Each row is a point on a tangle of strands that fork, close into loops and nearly touch. The rows are in no order.
(in the rows, 128 means zero)
Two points are linked if the straight distance between their rows is under 113. Some points are linked to none.
(944): [203  94 106 160 126  82  89 147 117 134  89 152  80  86 108 106 134 109
  80 111 123 106]
(1122): [124  64 154 140  87 190 138 101 132  72 164 120 126 122 136  90  59 137
 137 139 124 173]
(736): [182  91 121 172 101  86 149  77 127 125 107 132 113 132 150 105 125 102
 102 159 150 134]
(1218): [111 145 126 113 147 187 134 136 141 103 165  95 153 161 100 153 142 116
 107 165 156 159]
(879): [110 193 101 107 146 183 194 137 170 165 107 114 194 200 178 100 156 135
 131 132 126 149]
(682): [107 140 133 150 112 159 120 152 122 141 165  98 121  62  94 154 121 140
 143 120 102  86]
(1067): [130  77 165 114 130 115  90 134 130 140 125  86  91  93  86 158 148 157
 152 138 132  95]
(208): [106 169 135 116 119 144 181 132 178 143 116 101 177 185 185 102 113 118
 123 110 148 126]
(766): [ 92 149 137  97 129 180 133 211 114 163 152 105 153  90 143 110 131 163
 180  81 137 139]
(334): [101 116 168 120 147 125 125 146 118 136 113 119 174 124 141 156 117  93
 152 133 151 140]
(668): [216 104 146 129 175  53  75 114 129 117  59 157 119 113 113  87 140 130
  84 190 117  78]
(624): [122 197  95 149 119 112 159  89 112 154 137 136 152 129 149 145 168  96
  94 162 119 125]
(16): [118 128 106 124 153  65  99  84 160  58 113 152 138  91 116 137 109 106
  85 100 122  97]
(358): [184  98 113 143 115 103  66 165 108 154 132 117 103  73 141 141 150  84
 113 169 135 134]
(498): [ 80 172 119 124 149 151 157 109 126  68 144 171 144 220 123 126 120 156
 121 133 115 133]
(90): [118  84 136 136  75 130 125 138 140 106 149 144 107 105 132  74  83 150
 190  78 159 112]
(1188): [152 111 144 145 146  67  98 130 126 107 120 136  83 116  96 159 141 152
 105 137  74 101]
(1066): [159 102 109 129 157  72  74  98 160  72  98 131  90  82  94 138 126 137
  92 127  99  86]
(584): [166 113 136 143  80  97  71 145 123 127 139 136  75  59  81  76 131 122
 183 106 146 113]
(1244): [143 212 123  97  85  90  96  89  70 173  98 144 118 156 136 146 162 149
 135 152  86 138]
(938): [169 108 124 135 158  87 103 138  90 200  79 148  81 109 115  95 154 126
  66 134 124  85]
(950): [119 177 128 110 135 171 140 128 130 140 161 127 126 186 103 157 165 113
  99 185 104 176]
(253): [167 103 130 111 127  98  89 148 101 209 108 118  56 131 142 104 148 119
  72 122 151 133]
(411): [ 79 113 132 107 130 157 167 142 182 134 139 108 142 127 133 141 145 167
 161 103 135  83]
(513): [161 123 116 148  87 125  74 157 101 175 135 113 100  46 120 107 141  99
 160 124 152 125]
(295): [118 124 114 168 131 163 174  74 127  84 135 140 156 154 156 110  83 131
 120 148 123 153]
(511): [133  87 160  78 146 105  96 135 111 186 114  85  93  66 105 123 157 157
 137 105 161 101]
(372): [145 130 136 152 102  69 152  65 117  75 137 166 125 138 128 123 118 135
 110 159  76 125]
(71): [114 134 127 159 138  73 158 114 107 129 104 181 113 150 134 131 126 144
 126  91  85  90]
(129): [ 88 139  87  94 161 201 178 150 191 137 134 122 185 184 147 120 168 133
 127 142 150 127]
(904): [ 96 117 108 120 158 179 173 115 178 143 104 137 143 194 144 142 155 145
 154 128 144 144]
(534): [134  75 150 119 117  83 137 158 132 149 115 143  99 133 133 112 133 140
 137  67 165 105]
(1187): [ 99 128 118 153 112 197 137 180 111 107 177 133 158  96  94 135 108 115
 160 142 129  92]
(775): [ 95  85 121 107 131 200 172 177 198 131 126 127 181 144 128 110 133 156
 189 114 136 108]
(554): [143  69 106 175 125 144 108  92 136  71 137 128  97 122 140 138  96 151
 119 164 116 141]
(1175): [114 155 131 144 126 180 200  80 138 125 103 172 184 191 109 115 108 132
 181 151  81 132]
(1044): [115 173 113 144 180  87 100 112  65 147  96 153 132 112 139 174 162 131
 123 146  87 139]
(799): [104  70 159 144  93 158 125  99 144 101 138 124 133 123 139 114  55 115
 148 152 112 109]
(299): [180  84 160 172 132 116 149 128  99 170  78 111  85 149 127 117 121 146
 125 115 138 126]
(525): [100 178 134 136 165 126 141 109  90 120 109 142 169 147 126 173 151 130
 148 157 107 153]
(77): [ 90  84 115 142 106 134  77 147 130 107 147 157 118 116 139 140 104  99
 152 142 158  99]
(955): [122 134 100 118 191 216 204 157 140  81 141 123 191 194  99  97 125 153
 139 117 118 123]
(1146): [116 152 124  70 148  87  94 125 134 153 145 100 103  43  98 152 153 137
  86  86 104 111]
(135): [134 129 137 134  97 128 110 126 147 143 154  77  78  73  83 139 137 168
 144  99 120  97]
(175): [121 136 111 131 128 100 178 160 116 197 110 152 151 118 194 112 152 101
 120  93 130 113]
(185): [116 105 137 142  98 190 100 155 127  76 181 119 153 103  89 124  90 104
 168 185 140 121]
(762): [137  89 101 164 110 129  94 131 133 118 142 129 121  84 129 155 134  94
 126 177 144 103]
(107): [ 64 125 129  88 152 133 146 154 160  88 153 156 161 177 143 145 148 136
 128 113 162 124]
(851): [150  91 134 163 136 145 135 138 111 146 106 115  99 147 127 154 137 133
 139 133 144 172]
(92): [164 142 140  65 161  72  65 136 119 163 104  93  93  54 114 137 140 118
  75 114  94 141]
(413): [110 107 119 114  93 111 131 169 166 133 139 140 108 111 144  86 134 173
 173  41 164  91]
(59): [124 151 144 123 147  77 125 145 109  96 154 136 163  82 106 163 148 106
  95 128 114 132]
(379): [128 114 164 134 119 138 155 151 121  90 147 118 167 132 126 131  96 114
 140 117 158 163]
(320): [104 166 120 101 135  93  88 134 147 143 144 119 112 133 160 135 128 106
  78  89 146 139]
(157): [131 178 143  92 104 128 129  85 115 123 115 151 157 179  89 166 185 131
 161 207 102 165]
(746): [130 153 106 150  96  80 156  72 101 122 109 187 121 167 129 125 149 141
 135 135 105 108]
(476): [130 132 112 109 123  98  70 150 131 133 101 148 102  44  93 101 125 117
 148  51 128  77]
(884): [164 138 104 163 153  84 119  80 126  98 112 111 130 107 127 162 162 132
 104 166 134 146]
(393): [ 67 124 140 116 159 150 147 125 129  50 149 161 171 181 137 127  83 131
 124 132 129 124]
(72): [110 152 120  81 163 114 150 168  90 209 120 122 129 103 196 124 127 144
 120  76 121 177]
(14): [114 150 102 117 130 225 150 193 144 107 156 104 167 191 147  80  94 119
 131 104 158 130]
(98): [143 128 118 112 169 224 176 175 134 108 150 108 192 184  95  96 116 105
 135 117 160 156]
(347): [104 139 161 139 110  90 144 131 144 130 139 139 113 156 133 133  95 125
 118  92  85  88]
(312): [135 148 176 135 127 126 195 139 116 106 140 122 142 172 108 138 114 144
 129 103 118 177]
(174): [195 144 134 158 127  50 114 109 116  94 108 161 102 121 118 130 122 140
 110 158  41 105]
(10): [100 129 142 132  85 173 115 140 128  80 177 137 131 118 122  54  81 146
 211 110 173 134]
(38): [150 105 137 119 147  84  90  92 104 146  74 149 101 180 135 145 186 133
 126 207 146 137]
(1247): [128 221 128  99 120  94 100  91 105 144 130 116 111 166 137 155 164 141
  99 163  91 174]
(748): [ 97 170 139 138 103 125  90 156 148 111 171 113 119 123 125 126  74 124
 106  85 101  89]
(1202): [154 131 136 128 122  93  82 115 149  67 146  91 140  61  99 133 101 128
 125 117 135 134]
(463): [ 86 134 148 100 133 155 101 198 102 150 147 132 164  93 146 141 122 104
 164 109 153 134]
(1016): [185 103 123 143  93 109  74  89 156  85 124  87 113  67 132  95  87 125
 133 123 155 134]
(802): [110 103  97  96 133 127 122 138 114 194 145 126 110  89 162 143 173 107
 107 131 170 135]
(1092): [138 112 159 130 122  97 123  97 151  39 168 107 132  97 109 136  86 147
 104 146  93 130]
(984): [ 99 139 122 126 135 142 145 120 159  96 157  88 146 102 118 143 134 159
 128  97 165 106]
(650): [128  87 121 153  99 190 105 137 156 117 160 108 113 123 100 158 121 113
 153 193 124 119]
(170): [124 157 128  79 159 211 154 182 113 138 173  95 167 163 101 127 148 106
 109 134 156 180]
(935): [153 158 140 164 111 122 149 114  75 178  70 153 123 186 150 129 131 115
 157 134 106 162]
(186): [170  60 147 155 118  87 118 123 116 136  93 145  75 151 134  91  93 141
 110  91 147 114]
(17): [118 136 124 160 105 144 124 122 134  69 177 115 128 110 115 122  71 141
 102 118 105 111]
(292): [ 80 132 107  50 130 165 132 151 136 180 184 102 113 100 149 136 157 144
 115 130 160 152]
(332): [136 133 142 165 141 143 126 120 120 119 106 129 133 162 126 166 113 115
 144 174 101 165]
(1004): [154  66 129 142 100  92 140  61 122  98 107 172 117 161 153 112 135 110
 124 202 137 142]
(961): [ 88 144 111  91 156 194 112 141 128 140 180  83 138  93 107 168 164 134
 119 163 151 153]
(558): [118 149 118 143 156 128 143 101 135 126 139  87 131 101 118 174 169 151
 103 133 140 138]
(634): [ 87 122 128  62 119 156 157 171 162 187 155 125 114 164 167 126 160 132
 119 106 147 152]
(877): [118 114 120 141  89 205 137 113 134  64 178 102 131 124 118  75  76 161
 159 117 163 144]
(1136): [153  92 175 147 124 105 103 130 111 167  80  88 132 100 139 120  86 101
 150 116 144  93]
(151): [214  87  90 142 112 102  67 123 155  79  87 143  62  74 108  82  93 122
  89 103 110 113]
(575): [140 132  96 157 118 100 139 131 132 173 118 140 108 103 157 119 139 100
  93  84 134  90]
(395): [164 106 115 164  95 107 124  64 155  92 128 107 117 117 161  94  75 108
  89 123 134 142]
(1069): [ 88 122 119 130 163 125 134  87 144 121  89 140 131 187 156 155 146 145
 143 135 156 130]
(540): [103  87 145 115 139 103 107 107 129 149  93 147 106 182 141 150 149 107
 135 173 149 106]
(78): [135 128 142 151 108 140 181  83 106 146  69 174 162 187 140 114 101 109
 187 153 108 139]
(19): [138 140 114 152 154 106 133  94 121  45 151 128 162 121 120 163 142 127
  96 185 140 155]
(1194): [192 117 141 143 177  43  80 114  87 125  48 162 114 126 119 118 153 135
 110 153 120 123]
(891): [ 96 107 128 131 183 197 174 132 157  94 120 137 167 183 107 142 116 154
 165 119 138 160]
(689): [114 189 121  98 135 177 165 106 142  99 155 146 152 240 101 115 151 123
 112 158 128 166]
(252): [ 87  91 146 125 101 133 138 138 165 145 143 123  97 144 122 137 112 147
 152 105 120  61]
(769): [131  95 118  63 138  96 129 147 103 208 141 126  70 102 148 121 161 142
  94 101 155 150]
(833): [106 164 113  84 106 130 120 181 135 174 163 109 129  69 159  89 140 153
 152  59 147 129]
(543): [154 146 110 174 165  78 106  89  72 134  59 157 127 139 148 144 145 137
 135 132 117 139]
(5): [101 106  99 140 116 108  93 109 159  95 132 146 131  99 148 122  99 107
 119 101 158  80]
(1198): [174 108  98 121 107 100  79 120 150  89  79 149  92  62  92  76  94 110
 124  55 150 108]
(1242): [122 190 138 116 116 170 159 107 120 144 136 153 165 185  79 146 154 106
 148 190  74 146]
(1185): [128 143 105 110 157 117 106 123 112 152 155  85 121  40 117 171 168 135
  93 130 127 143]
(254): [121 112 140 116 130 136 146 152 124 197 106 125  96 171 164 133 146 125
 128 101 145 151]
(526): [107 135 119 166 128 185 169 168 113 138 147 154 174 136 126 139 107  76
 137 150 117 118]
(1104): [121 154 131 105 140 112 160 163 126 158 144 107 142  92 153 131 151 152
 113  56 141 143]
(745): [128 176 139 149 132 136 172 175 107 139 154 119 133 143 139 130 120 142
 102  70 115 161]
(702): [101 166 144 123 115 160 183  98 160 157 125 132 147 195 114 140 130 117
 147 157  87 112]
(916): [133 115 136 161  99 133 195 152 118 179 121 151 144 137 150 129 126  85
 138 126 119 110]
(993): [164 161 133 106 156  73  75 135 113 145 127 108  85 106 136 160 159 133
  77 143  82 169]
(632): [146 101 172 159 104 131 106 125 129 111 124  83 140  93 127 138  64 106
 158 155 118 119]
(509): [135 205 126 112  95 148 138 104  74 193  81 150 145 182 144 135 148 133
 166 139  96 173]

A fork is a point with three links, a tip a point with one. Leave the first point through the second and follow the links. Name the first fork or tip that comes.
(299), (186) | (1136)
(1136), (632) | (851)
(762), (77) | (347)

A piece is two or more points that can be reached from each other along the links. Count, over all rows, the pieces, the separate loops (a circle has one, a figure eight two, a Y none), the forks (points with three links) and the tips (points with one).
pieces | 3
loops | 1
forks | 13
tips | 17
